A landscape with many valleys, sampled at points; each row gives a point and its height.
A ball rolls from a point to whichever of its 2 nearest points has the largest drop for the distance, and stops where none of them is lower. Distance is the straight distance between rows; heights are no part of it.
fufus: 112	122	69	77	74	100	96	109	121	72	96	102	96	80	91	101	85	115	108	113	142	109	93	118	88	111	116	132	117	91	95	94	98	101	109	56	142	86	134	113	95	127	116	122	96	116	114	115	74	99  h=1.74
git: 105	116	113	98	108	78	99	78	96	147	101	95	109	97	131	83	120	96	83	80	100	73	89	98	128	69	121	122	90	67	82	105	109	103	84	70	111	109	128	141	103	106	95	76	89	113	98	125	86	123  h=1.83
nipi: 72	102	92	108	137	91	103	106	101	53	134	65	90	90	66	108	132	122	95	105	96	72	78	87	86	124	72	97	84	116	104	116	84	98	110	89	75	91	64	58	77	103	117	118	103	97	116	100	115	77  h=4.83
kezus: 102	111	95	85	77	81	105	83	105	72	118	83	109	102	71	115	60	126	89	106	121	91	72	122	110	129	85	125	87	90	113	118	86	88	103	81	107	105	97	96	95	108	99	123	95	109	101	97	116	50  h=3.91
Botes: 114	113	95	107	135	106	78	121	102	74	104	100	102	94	85	90	119	100	120	101	112	92	92	90	92	100	118	101	113	113	95	77	84	109	120	88	93	88	97	95	94	98	120	84	88	81	120	90	98	159  h=3.51
fofe: 110	107	84	119	125	114	111	102	128	99	66	106	94	127	100	101	147	71	88	116	84	92	143	107	123	117	123	59	90	127	123	104	97	92	129	98	109	68	103	92	80	97	93	132	98	86	126	103	86	150  h=1.55
sufan: 94	98	67	105	106	69	104	133	116	112	95	100	113	127	109	115	121	89	97	99	96	86	102	97	129	73	131	122	91	86	109	135	96	129	96	56	107	101	97	108	95	91	94	125	110	124	112	142	63	108  h=5.99
fid: 72	78	112	119	140	70	87	109	113	129	111	116	104	118	128	103	127	88	130	104	61	87	108	73	125	59	101	95	78	112	109	121	94	122	70	73	64	102	86	83	92	89	87	104	80	96	112	115	105	120  h=2.74
Pepos: 130	77	106	95	92	129	61	102	79	95	77	114	97	102	86	110	65	91	127	90	101	145	92	104	85	87	109	97	137	84	94	73	96	88	112	119	101	103	99	113	130	102	103	63	93	91	94	71	108	125  h=7.42
Pufur: 112	119	97	88	106	83	109	77	120	80	131	98	125	80	97	105	68	110	109	101	139	92	84	118	104	125	115	113	116	90	98	93	97	67	105	80	125	103	135	119	118	120	94	104	97	107	97	87	113	94  h=2.09
ligev: 155	141	82	95	95	119	107	125	102	55	105	75	121	111	90	106	94	115	76	89	119	88	97	99	120	134	124	98	97	109	91	93	83	101	139	100	100	74	98	126	82	116	119	82	100	85	106	92	89	154  h=2.66
raged: 116	101	108	107	85	101	86	145	53	113	84	93	104	97	90	99	55	115	101	78	78	85	64	70	96	86	75	115	109	96	107	111	70	125	86	101	86	104	61	99	116	107	91	84	120	71	84	125	47	112  h=8.31
Viz: 129	108	109	97	94	142	71	109	74	118	56	94	88	109	87	94	75	104	107	95	92	133	95	93	98	93	91	100	119	97	105	88	95	103	115	111	104	91	93	118	98	99	106	71	95	79	104	89	82	143  h=7.68
Nata: 97	90	84	115	139	100	105	116	102	39	141	56	107	87	68	128	125	100	86	74	131	78	102	102	95	120	114	95	102	98	82	92	98	89	108	119	87	109	75	82	117	96	110	94	134	107	82	81	107	87  h=0.72
sogiv: 75	92	93	98	90	89	104	118	85	105	97	115	67	91	94	90	94	100	108	106	88	116	96	83	65	87	72	112	111	110	100	103	100	120	91	96	90	109	83	64	95	101	106	106	100	106	97	108	96	71  h=4.21
gemef: 94	86	106	90	61	91	115	72	107	146	95	110	108	85	107	107	89	94	83	91	116	105	112	132	112	81	117	111	115	60	93	110	127	99	90	102	142	121	124	132	133	90	89	115	111	127	80	115	85	65  h=3.83
tib: 80	111	124	114	121	107	86	101	76	122	64	107	74	61	108	60	112	106	115	109	68	103	97	79	52	85	85	93	119	114	98	84	98	112	100	104	82	103	98	92	97	103	111	83	88	76	124	120	65	119  h=2.98
rovub: 86	69	114	85	122	117	59	101	96	115	97	109	74	106	92	94	112	95	138	104	59	134	89	83	83	69	70	91	103	110	84	84	107	104	81	105	52	97	93	84	112	84	96	62	64	93	111	90	134	117  h=2.75
fesu: 110	102	101	104	91	113	101	132	95	50	106	111	111	90	101	113	92	99	107	98	128	104	106	105	81	112	122	97	114	108	102	88	92	112	115	112	100	97	114	97	99	103	118	97	120	109	86	75	98	99  h=5.35
mufaf: 98	59	124	102	114	116	64	103	74	118	89	114	82	102	100	104	75	94	130	83	59	131	89	86	87	73	85	87	111	89	98	80	93	96	75	120	59	113	83	99	137	85	85	51	73	89	90	82	130	109  h=3.09
Lon: 109	125	124	94	42	86	106	101	70	103	107	117	123	83	126	92	62	118	86	95	108	82	81	112	99	98	110	122	93	91	109	109	102	126	81	103	118	103	128	119	85	108	101	90	103	112	76	107	87	71  h=5.49
tovup: 90	74	84	78	89	88	115	53	144	112	126	98	102	110	97	100	110	83	90	123	129	141	118	125	97	114	93	111	109	96	90	90	139	69	95	93	132	99	133	98	118	103	101	127	89	124	95	95	144	89  h=3.60
zefu: 101	85	93	83	43	91	96	82	104	148	98	112	113	115	117	100	100	96	72	98	118	119	105	136	133	68	104	130	86	58	99	130	129	129	85	77	140	105	119	123	109	87	88	111	104	135	85	130	103	76  h=3.43
modo: 103	122	83	96	99	82	112	75	117	106	120	59	117	143	96	107	108	111	71	108	110	77	88	106	151	108	88	111	52	99	112	139	101	93	90	86	88	102	89	106	80	84	84	116	96	93	112	119	113	93  h=4.30
vir: 128	126	76	82	76	102	103	108	102	54	117	65	127	112	74	131	62	125	83	92	141	88	75	119	131	137	97	123	88	89	107	114	84	92	115	86	111	100	100	129	86	108	102	110	107	102	99	103	91	87  h=3.52
Vuno: 122	112	94	83	135	96	88	91	121	131	86	95	101	107	101	83	104	96	112	97	86	104	93	88	124	92	114	110	110	86	90	82	96	77	111	60	104	97	117	132	114	111	97	77	61	88	131	110	87	160  h=1.84
Dute: 94	84	91	82	39	91	110	82	103	123	108	89	115	132	101	116	93	99	78	99	119	109	102	140	134	96	101	122	76	77	107	131	114	119	90	93	124	102	104	105	94	88	85	119	112	128	81	113	121	59  h=3.05
buzap: 111	101	70	119	101	87	107	131	121	102	93	99	124	140	122	116	140	74	77	93	92	79	126	104	140	75	150	99	78	90	106	130	97	122	110	69	112	86	107	117	93	90	100	115	113	129	101	134	73	134  h=5.73
Ludo: 146	130	100	113	123	123	89	127	96	74	88	87	112	94	94	92	99	114	104	89	110	88	95	95	102	127	120	80	103	118	103	85	78	104	137	101	88	82	86	108	85	105	113	72	94	68	107	81	91	165  h=3.13
gage: 67	89	110	114	106	88	117	116	78	107	99	108	74	78	113	71	120	93	94	110	74	97	107	71	56	85	82	94	118	115	99	99	102	121	88	122	78	111	78	62	106	101	114	102	113	95	95	112	85	73  h=4.57
ranol: 112	112	103	113	131	93	90	104	113	83	121	104	121	114	110	103	119	100	113	104	105	86	89	97	126	94	109	98	84	110	100	94	83	101	105	76	83	85	102	96	89	107	97	84	78	87	116	83	126	153  h=3.82
rufak: 121	94	129	120	75	116	99	113	96	114	96	127	128	131	122	125	80	87	104	93	92	103	109	113	138	87	112	79	88	102	117	105	86	113	104	123	103	99	98	113	91	90	81	98	106	96	85	85	117	112  h=4.56
Boze: 85	73	88	94	122	110	75	112	110	110	87	113	84	119	80	110	102	98	140	117	78	136	104	88	105	78	82	93	104	114	105	94	96	106	99	83	80	99	87	78	98	85	99	109	75	94	122	93	111	113  h=2.36
Lapen: 139	106	100	115	117	114	86	132	64	116	83	62	107	112	85	105	78	117	81	48	94	74	86	86	112	95	104	99	101	82	90	109	90	99	105	121	94	106	64	132	129	94	102	63	125	69	76	111	61	130  h=8.06
lam: 112	127	114	84	71	126	94	77	69	127	74	81	82	93	104	71	79	128	81	96	91	112	77	95	97	115	69	111	86	101	96	98	101	99	96	117	111	94	93	116	71	106	105	86	100	80	99	112	78	93  h=5.36
kure: 65	76	109	112	78	91	118	76	116	131	82	155	100	94	120	99	127	62	91	120	89	100	141	121	90	74	110	69	101	94	112	109	116	104	87	130	127	108	126	99	111	92	84	132	98	125	87	105	114	68  h=4.17
rad: 89	115	105	112	129	99	109	111	94	74	116	84	98	77	93	93	115	119	99	98	98	71	84	87	79	122	88	88	97	118	100	97	86	100	107	98	75	95	83	76	85	102	119	100	108	93	111	103	92	87  h=5.11
led: 119	116	83	109	97	101	134	93	110	91	119	57	124	132	112	111	135	100	45	80	112	67	115	111	148	120	129	102	72	92	84	130	106	95	109	98	102	88	101	130	89	87	97	106	132	114	98	112	91	106  h=4.90
fazit: 72	92	90	122	150	77	98	101	109	63	149	60	109	112	93	120	144	103	97	95	98	69	85	81	119	108	95	96	62	114	104	119	94	108	88	91	61	99	66	63	84	93	103	97	102	95	104	91	131	100  h=4.54
ver: 103	128	122	101	64	75	96	109	61	80	130	105	117	74	120	93	66	130	96	91	96	65	52	91	96	96	92	131	85	96	103	105	90	131	81	96	90	100	100	99	81	116	104	76	101	92	78	106	103	78  h=5.80
gab: 92	109	105	98	118	71	107	69	103	121	135	84	111	79	130	74	131	107	81	91	121	62	87	95	110	96	113	123	91	86	78	106	120	101	80	88	102	111	125	123	99	107	109	76	102	113	88	110	99	93  h=2.15
mibi: 86	91	119	120	136	95	91	101	110	150	73	123	96	114	131	86	129	88	122	108	52	94	124	83	117	60	103	74	83	115	108	111	100	108	86	90	81	96	97	101	98	84	87	103	83	85	113	121	91	137  h=2.45
fiked: 122	114	132	103	53	96	98	94	89	106	101	134	126	86	146	98	68	102	102	100	108	100	81	120	109	89	112	112	101	92	106	102	103	122	90	100	126	107	138	132	89	114	95	71	100	111	73	96	109	115  h=5.17
geraf: 87	107	100	76	66	111	92	91	88	118	68	116	64	95	86	87	78	112	104	117	87	139	90	99	77	97	58	112	109	103	112	98	111	109	99	95	103	98	88	81	80	107	99	109	86	99	112	102	96	67  h=4.64
Lak: 80	78	128	122	106	75	84	110	101	118	111	130	108	119	131	117	101	90	138	101	65	102	100	84	130	62	89	93	69	117	116	114	93	125	66	95	58	105	76	88	90	86	71	94	79	88	103	96	130	106  h=3.02
Kel: 68	91	95	101	67	77	113	119	106	83	84	155	88	65	119	96	108	76	105	134	99	103	121	109	52	87	117	103	118	104	109	106	109	118	96	101	119	108	133	79	100	116	99	131	100	125	96	109	91	60  h=4.91
tediv: 84	107	100	99	129	104	112	96	107	78	95	96	88	81	59	112	65	118	120	101	88	88	91	100	81	132	77	71	115	110	116	96	76	74	121	106	93	115	79	80	102	105	89	130	94	87	117	88	87	56  h=6.42
Loset: 70	76	126	116	103	94	113	74	114	121	81	147	92	104	122	104	117	65	121	122	66	108	137	105	97	82	93	58	88	123	113	98	111	89	84	123	96	104	111	86	90	89	72	132	86	104	107	88	125	83  h=3.75
Tuzu: 95	82	60	70	84	99	60	130	94	89	102	78	80	116	56	125	83	114	109	95	111	127	75	91	108	92	73	141	101	88	92	105	105	110	95	70	104	103	65	75	109	105	111	108	104	109	100	112	110	81  h=4.99
nese: 88	79	73	88	55	89	106	126	98	96	102	93	100	120	107	125	101	90	91	104	102	117	107	115	121	94	106	124	82	91	107	128	109	134	96	89	112	95	87	82	89	89	98	128	127	132	90	119	105	63  h=2.53
gupom: 93	119	120	111	77	92	122	115	76	67	106	132	98	46	115	92	66	104	106	98	103	81	90	102	52	113	108	105	122	103	99	88	89	104	107	126	97	117	113	90	107	114	109	91	105	107	81	88	96	59  h=4.44
rep: 96	90	77	69	86	87	70	127	107	78	108	126	75	81	73	116	62	96	126	110	125	133	87	108	76	92	95	148	128	78	84	92	99	104	105	67	112	113	107	73	118	103	114	113	88	123	90	95	124	81  h=5.50
kap: 82	118	125	115	108	97	142	62	99	104	114	89	112	87	118	79	115	104	70	97	105	56	108	103	95	130	107	71	88	111	100	106	109	80	88	131	107	107	116	114	95	104	93	101	117	100	89	102	88	64  h=4.68
vis: 96	99	98	98	109	83	108	75	116	94	148	87	112	83	115	84	136	101	81	104	137	86	94	108	97	103	110	128	103	90	76	92	121	93	84	89	106	109	132	111	110	110	118	80	107	115	96	88	127	109  h=2.43
morus: 135	104	104	119	112	133	88	120	78	122	63	90	100	112	102	92	88	109	95	77	94	102	111	94	100	94	118	82	112	91	100	94	94	97	123	121	106	100	83	124	111	90	108	80	116	82	93	94	66	138  h=7.88
teset: 122	109	74	110	120	117	98	113	124	102	61	94	99	135	85	114	114	87	101	106	93	102	132	103	131	107	129	82	102	110	116	105	91	97	137	90	117	85	101	113	91	91	93	131	91	87	132	105	69	152  h=0.99
ded: 93	103	131	108	113	105	75	87	87	121	78	111	86	74	116	72	104	96	123	109	80	120	96	91	63	81	97	95	127	96	89	75	106	101	91	102	79	99	123	110	112	104	108	65	71	88	124	93	102	134  h=2.54
fipob: 96	105	106	114	129	111	118	95	99	114	84	77	99	100	73	111	65	114	109	83	84	86	101	89	103	127	90	64	100	112	122	99	84	71	111	123	91	117	69	100	113	91	81	113	106	74	108	94	76	77  h=6.21
vimit: 74	56	121	120	113	76	105	100	112	111	113	133	100	122	121	125	114	66	131	107	72	104	127	100	132	64	102	77	74	112	110	101	99	97	78	105	81	109	96	72	99	76	76	124	86	109	101	82	135	74  h=3.38
pob: 112	61	125	112	113	119	105	78	107	114	101	110	107	138	115	116	108	75	106	96	93	128	127	107	126	106	95	53	87	115	100	70	101	59	109	146	92	89	90	97	105	81	74	100	103	82	93	60	138	114  h=3.77
Nenaf: 79	90	105	115	86	113	122	90	104	123	74	112	98	112	113	96	131	74	75	114	82	104	138	110	90	94	97	63	88	102	111	116	116	113	100	138	114	95	103	101	89	89	97	129	121	116	92	117	99	76  h=4.58
sil: 76	96	99	95	80	88	139	69	114	109	99	98	102	79	111	81	117	96	71	104	114	84	118	129	81	123	109	94	102	93	99	108	125	90	98	122	123	117	117	114	111	105	99	124	122	119	88	110	84	43  h=4.29
regu: 64	94	108	121	98	107	124	99	90	122	75	115	82	104	120	78	131	87	87	115	63	92	125	88	75	91	85	60	94	124	114	117	107	124	96	127	95	95	91	79	83	93	95	113	120	97	98	121	76	79  h=4.94
bim: 98	127	93	76	63	99	101	80	96	93	101	98	89	66	100	81	89	121	90	117	125	107	85	107	78	116	88	122	109	95	93	91	101	97	101	78	127	93	131	100	85	130	119	103	91	104	110	111	89	84  h=2.37
bal: 92	94	93	90	106	82	81	110	77	100	133	80	98	94	90	103	104	117	98	80	101	83	63	79	104	83	83	140	92	88	87	111	105	121	72	76	89	112	74	90	105	107	103	75	105	100	85	117	108	97  h=4.52
sidu: 107	125	93	90	125	79	96	80	116	134	104	88	107	106	109	84	113	113	97	95	98	77	86	90	129	82	111	127	97	82	87	105	101	85	92	51	104	102	124	131	100	111	97	87	70	97	121	120	84	132  h=1.57
ler: 79	123	109	117	115	105	126	96	111	71	88	107	103	87	120	85	134	97	100	129	85	74	125	100	83	126	110	52	84	139	119	108	93	105	111	113	87	71	117	92	59	108	111	117	101	90	118	103	88	111  h=5.34
malo: 118	115	74	86	81	94	107	105	121	52	126	95	115	79	89	111	73	115	107	110	152	101	92	126	90	126	115	127	114	97	91	92	95	86	114	70	129	92	141	110	103	115	121	114	109	123	98	87	99	91  h=2.29
kip: 99	84	90	64	59	97	104	56	116	126	95	119	82	107	101	88	85	93	97	123	112	147	104	124	95	99	78	121	109	91	99	93	133	93	94	87	124	99	129	90	101	98	94	117	86	119	85	93	133	75  h=3.23
lamu: 94	91	97	109	143	85	84	113	95	93	132	65	115	114	92	114	126	110	94	74	100	59	76	78	120	91	93	111	82	94	91	111	97	108	83	88	73	112	67	89	106	95	104	69	103	95	87	110	114	119  h=4.31
ber: 97	82	74	100	100	107	106	117	89	62	126	62	92	89	81	107	129	99	72	78	127	103	115	97	78	111	113	114	102	91	75	95	114	100	100	126	91	110	68	91	119	94	119	96	145	111	73	93	96	73  h=1.30
Zim: 125	73	98	111	89	123	64	118	80	104	79	106	98	94	93	110	82	81	114	81	113	140	110	109	87	71	127	111	143	62	92	80	106	97	105	111	110	111	105	130	137	92	108	73	104	112	86	87	79	128  h=7.63
kotis: 113	55	120	100	137	119	100	80	115	137	92	95	108	124	111	94	114	77	107	101	84	115	126	93	126	86	109	65	100	102	96	70	112	60	99	127	92	99	100	113	128	77	83	88	92	89	99	86	120	115  h=3.49
tizet: 103	72	61	61	72	95	71	121	102	104	104	98	79	109	70	121	69	104	112	87	112	145	82	113	106	85	86	158	111	70	91	102	111	112	92	67	118	116	91	85	130	97	104	107	100	126	88	104	113	67  h=5.22
sek: 119	79	95	98	68	142	106	90	99	101	88	109	95	120	92	115	90	86	91	102	112	148	125	120	96	107	99	88	118	94	95	92	119	95	112	145	119	101	91	107	114	83	101	97	121	113	75	73	121	92  h=6.09
mer: 111	77	125	123	103	116	91	115	92	107	86	127	104	126	116	107	114	82	105	100	87	121	124	103	112	86	111	66	100	113	103	89	102	113	105	142	88	97	86	87	97	75	94	88	115	94	84	73	123	115  h=4.18
Lage: 78	86	63	96	117	69	81	143	108	101	110	87	94	116	96	108	131	98	111	107	98	101	90	83	111	73	113	132	99	99	102	118	99	129	93	47	98	93	83	80	92	100	108	112	106	118	118	133	78	118  h=6.24
Dipug: 118	90	73	106	113	116	91	128	116	103	72	89	104	141	70	145	81	91	118	99	95	117	122	108	144	99	107	84	101	104	128	110	80	101	126	95	105	111	81	100	98	83	81	140	94	89	123	93	77	123  h=1.58
Kiviv: 104	101	105	104	68	95	117	144	77	38	118	124	111	73	104	117	67	102	96	85	117	86	99	104	68	109	124	106	115	101	101	90	94	118	104	120	94	108	109	86	107	100	121	106	123	129	66	84	97	61  h=4.92
Tef: 119	95	102	87	63	131	87	82	76	103	96	91	81	90	90	89	96	100	85	96	121	144	98	107	83	103	88	117	124	80	78	78	119	88	99	137	111	105	94	111	113	98	119	68	115	103	77	82	116	89  h=6.44
pil: 88	53	108	107	107	95	76	129	76	102	108	130	87	119	102	117	87	82	129	86	68	117	91	87	91	65	88	93	114	98	96	99	98	120	80	122	62	122	65	65	118	86	90	75	91	103	74	81	134	92  h=3.47
ton: 94	94	108	97	146	97	104	63	130	106	126	98	101	89	111	75	146	91	110	117	102	101	112	86	86	101	96	84	102	123	77	70	111	70	93	91	90	88	121	98	106	104	104	85	75	88	127	87	132	146  h=3.04
Vadav: 98	101	81	81	82	86	92	109	113	64	107	135	84	83	76	117	52	94	121	128	121	124	95	121	71	108	90	122	117	97	92	106	92	96	114	83	112	112	114	65	99	103	101	135	91	127	99	83	128	64  h=5.78
roduf: 81	81	99	91	80	88	131	44	129	125	118	95	106	106	107	91	119	80	73	110	123	110	122	133	102	116	99	97	93	89	97	100	136	71	87	117	126	101	128	105	117	93	86	124	107	121	85	97	128	60  h=3.89
mibu: 83	120	94	102	80	111	114	99	99	89	61	126	94	90	115	84	125	92	97	133	87	87	116	100	71	116	102	70	94	128	120	114	99	121	108	105	113	73	126	93	57	116	115	126	102	95	117	126	72	105  h=5.76
borat: 116	113	98	101	90	120	122	73	104	105	114	59	119	146	108	111	117	103	50	88	116	97	106	110	147	123	93	95	57	101	101	127	105	91	102	127	90	91	87	114	81	83	93	105	122	97	90	99	112	103  h=4.59
ruv: 120	101	100	106	116	94	84	142	66	116	100	73	110	112	90	113	78	117	83	62	91	67	69	68	113	95	85	112	92	84	95	117	83	115	80	107	77	107	53	104	121	102	96	74	125	65	75	126	66	122  h=8.18
kado: 81	91	104	95	104	86	89	99	90	93	111	122	85	96	91	109	76	106	125	98	85	110	81	94	87	88	73	114	97	104	100	106	94	110	83	101	78	113	76	75	102	99	92	94	88	106	87	86	138	71  h=3.84
patu: 83	101	87	98	65	105	118	130	92	80	75	125	90	85	112	97	118	90	96	119	91	103	121	94	64	99	114	82	111	115	112	112	103	129	110	105	113	87	115	88	80	109	116	129	118	118	100	125	66	75  h=5.46
boma: 66	83	103	114	93	82	110	104	121	121	83	147	90	79	114	91	128	66	109	129	94	107	133	107	70	75	120	90	121	90	107	110	121	108	91	105	123	115	130	99	118	108	97	133	95	125	101	112	92	85  h=4.50
muki: 94	128	125	108	89	102	113	103	89	82	81	130	97	52	107	84	65	108	114	110	97	86	101	102	57	115	110	89	131	111	116	86	85	96	116	111	114	110	127	109	96	122	103	101	98	97	110	92	72	81  h=3.97
Ligo: 85	73	69	91	79	96	105	126	92	75	119	75	81	110	91	106	119	98	81	89	116	116	109	101	96	100	103	126	91	91	86	108	117	121	95	104	99	99	71	73	107	87	108	109	138	129	78	107	112	52  h=1.91
bidog: 117	97	137	105	69	97	85	92	95	130	90	139	130	122	131	118	65	95	120	95	96	121	91	111	130	76	104	102	99	88	113	98	88	106	91	103	111	102	112	123	103	109	75	81	96	96	89	79	130	128  h=4.84
gek: 124	112	93	114	120	107	113	97	109	99	114	84	119	118	109	103	138	88	80	80	115	75	118	103	129	102	134	96	94	94	88	96	102	90	109	101	103	93	104	123	101	94	109	85	115	107	94	92	95	131  h=5.19
Sakud: 99	116	128	105	83	79	112	108	47	95	127	84	110	64	116	79	76	124	74	67	97	55	63	74	83	112	89	114	98	96	92	96	87	117	73	115	84	104	94	101	101	121	100	77	121	87	69	113	82	67  h=5.71
vos: 105	94	72	79	92	89	59	126	85	93	123	64	104	124	74	119	96	125	98	89	110	104	68	85	123	90	72	148	79	85	89	119	96	124	80	69	97	103	59	88	92	111	108	85	102	99	90	121	111	106  h=4.74
lidud: 112	142	114	100	82	113	114	103	75	119	77	83	97	93	101	82	61	138	83	90	90	75	81	87	96	126	82	94	89	111	114	109	82	102	100	116	105	102	86	123	80	109	93	105	110	71	108	123	47	88  h=5.68
gere: 98	99	91	91	99	107	107	107	108	60	95	113	86	83	61	120	56	104	113	114	116	112	99	112	80	125	90	94	117	110	107	95	81	73	120	106	112	109	99	75	105	104	96	134	95	112	106	75	116	60  h=6.11
karu: 102	78	78	94	140	84	103	94	129	65	143	63	114	99	63	131	112	90	99	76	140	84	102	116	117	116	118	108	104	79	78	91	102	64	102	93	105	118	95	97	137	99	99	107	112	116	88	76	120	88  h=1.24
Difo: 92	122	100	89	142	103	90	74	126	104	93	107	86	89	90	76	117	118	131	130	81	101	97	87	86	106	82	85	105	123	98	86	89	81	112	61	88	77	107	102	85	104	108	101	58	79	159	109	101	143  h=2.47
zugi: 94	109	82	70	64	97	105	64	108	119	93	96	87	98	97	85	101	109	83	117	114	120	98	120	99	109	86	120	96	87	98	103	126	98	97	81	133	92	126	102	88	114	107	112	101	114	97	113	95	80  h=2.82
Gones: 97	118	83	90	133	106	105	64	130	95	117	95	99	88	99	71	137	108	101	128	116	116	102	90	69	114	85	96	112	122	81	71	106	70	112	83	105	73	124	97	85	114	123	91	78	89	134	100	123	153  h=2.81
betem: 116	124	112	116	109	115	128	100	92	113	79	82	113	96	97	101	64	114	96	78	93	61	106	98	111	126	112	78	100	104	121	111	89	84	119	123	109	110	95	123	99	100	89	109	114	78	102	104	53	93  h=5.96
Nad: 83	112	124	118	109	93	117	124	66	83	122	83	101	80	103	85	101	120	86	84	80	55	73	68	72	115	79	91	93	123	94	104	82	118	86	117	67	96	68	69	88	105	110	89	124	84	83	113	83	80  h=5.40
giz: 109	109	114	86	59	119	97	87	72	104	74	114	69	67	91	83	66	104	102	103	104	133	90	104	58	110	83	114	134	88	95	75	108	84	105	136	104	108	104	102	117	107	106	76	92	96	89	81	103	77  h=6.77
Suku: 117	119	83	102	131	83	100	95	127	91	132	76	121	129	90	113	114	102	94	101	105	79	89	91	144	104	100	103	73	99	107	111	83	84	104	71	85	95	90	108	94	95	92	97	79	83	118	96	115	133  h=4.03
riped: 97	117	114	75	74	132	90	62	81	131	64	94	64	100	100	68	89	114	103	111	73	148	91	91	77	107	50	101	94	110	98	89	107	95	101	114	91	85	89	100	78	102	100	84	84	82	109	95	103	98  h=5.02
Gosad: 95	94	96	85	124	90	107	78	118	94	130	72	111	86	67	112	77	108	101	71	134	74	88	112	111	123	105	109	107	75	88	91	107	58	94	94	111	129	107	120	139	105	97	101	100	108	97	85	103	67  h=1.64
lutut: 147	144	81	88	87	109	107	108	105	58	125	71	129	95	88	107	83	129	72	85	134	72	76	105	119	140	109	113	91	94	87	96	85	84	119	91	111	87	110	138	81	115	113	85	103	88	98	94	93	122  h=3.10
Luz: 77	131	127	124	128	91	135	70	109	90	114	99	110	75	121	80	119	103	98	113	94	54	112	101	94	128	108	54	82	130	112	100	98	76	103	121	86	96	117	95	84	106	97	99	101	82	113	89	98	89  h=4.98
nini: 102	88	119	124	134	110	100	95	119	138	58	128	96	115	121	91	137	74	113	116	64	86	137	98	114	83	118	55	86	118	120	97	99	92	108	103	107	82	112	110	92	94	90	120	85	80	119	111	86	139  h=2.12
Guz: 90	122	115	108	111	106	98	105	85	106	71	105	71	50	87	71	84	117	121	102	84	98	92	78	53	105	88	93	138	114	104	79	85	95	111	100	99	106	103	98	99	118	108	104	88	75	129	113	51	93  h=3.41
Zosen: 85	84	124	97	149	108	109	67	120	126	99	95	98	101	111	79	128	87	117	115	83	104	123	84	107	97	95	73	91	111	94	79	114	69	92	111	81	100	107	100	114	89	92	97	78	85	118	91	119	107  h=3.27
nug: 111	99	86	96	74	128	107	97	115	72	98	108	103	112	94	111	96	90	96	109	124	135	112	118	96	114	101	101	110	110	98	90	109	102	109	120	120	90	104	85	90	97	104	105	113	111	89	71	118	96  h=5.75
fikav: 101	112	109	89	137	99	77	85	112	124	86	99	87	80	110	73	123	104	128	110	81	110	85	84	85	81	95	114	114	97	87	71	99	93	100	58	83	90	125	118	105	103	102	75	48	92	147	111	97	161  h=2.14
Ral: 89	73	87	98	125	101	88	112	119	97	88	100	97	131	69	132	81	93	133	108	86	125	114	97	127	93	88	84	100	112	117	105	85	92	106	89	96	109	85	82	101	87	81	136	87	88	123	88	107	103  h=2.02
gef: 114	100	129	85	87	128	81	87	76	98	78	126	83	92	96	87	61	97	121	106	85	139	95	102	68	107	77	89	120	108	98	73	98	86	108	129	82	89	100	101	110	102	90	65	85	82	102	65	136	110  h=7.13
buf: 126	111	86	130	126	103	105	128	117	88	103	92	116	133	119	104	148	80	80	90	99	75	127	94	132	95	144	92	80	109	103	110	97	118	117	89	96	82	91	104	84	88	108	94	111	101	102	108	91	156  h=5.44

Call two points neighbours if one is among the 2 nearest of the other. Go from one point of each pair to the other, from neighbour to neighbour, staying as low as possible. Name the highest point that can't be avoided.
fufus / teset: mibu
sidu / fufus: vis
lamu / fufus: ver
fufus / Nata: malo

Where does a ball stop that starts at each point below?
gemef: Nata
sufan: ligev
modo: ligev
rufak: sidu
Sakud: lamu
Luz: fufus
vimit: teset
pil: teset
gef: sidu
Kiviv: sidu
tediv: lamu
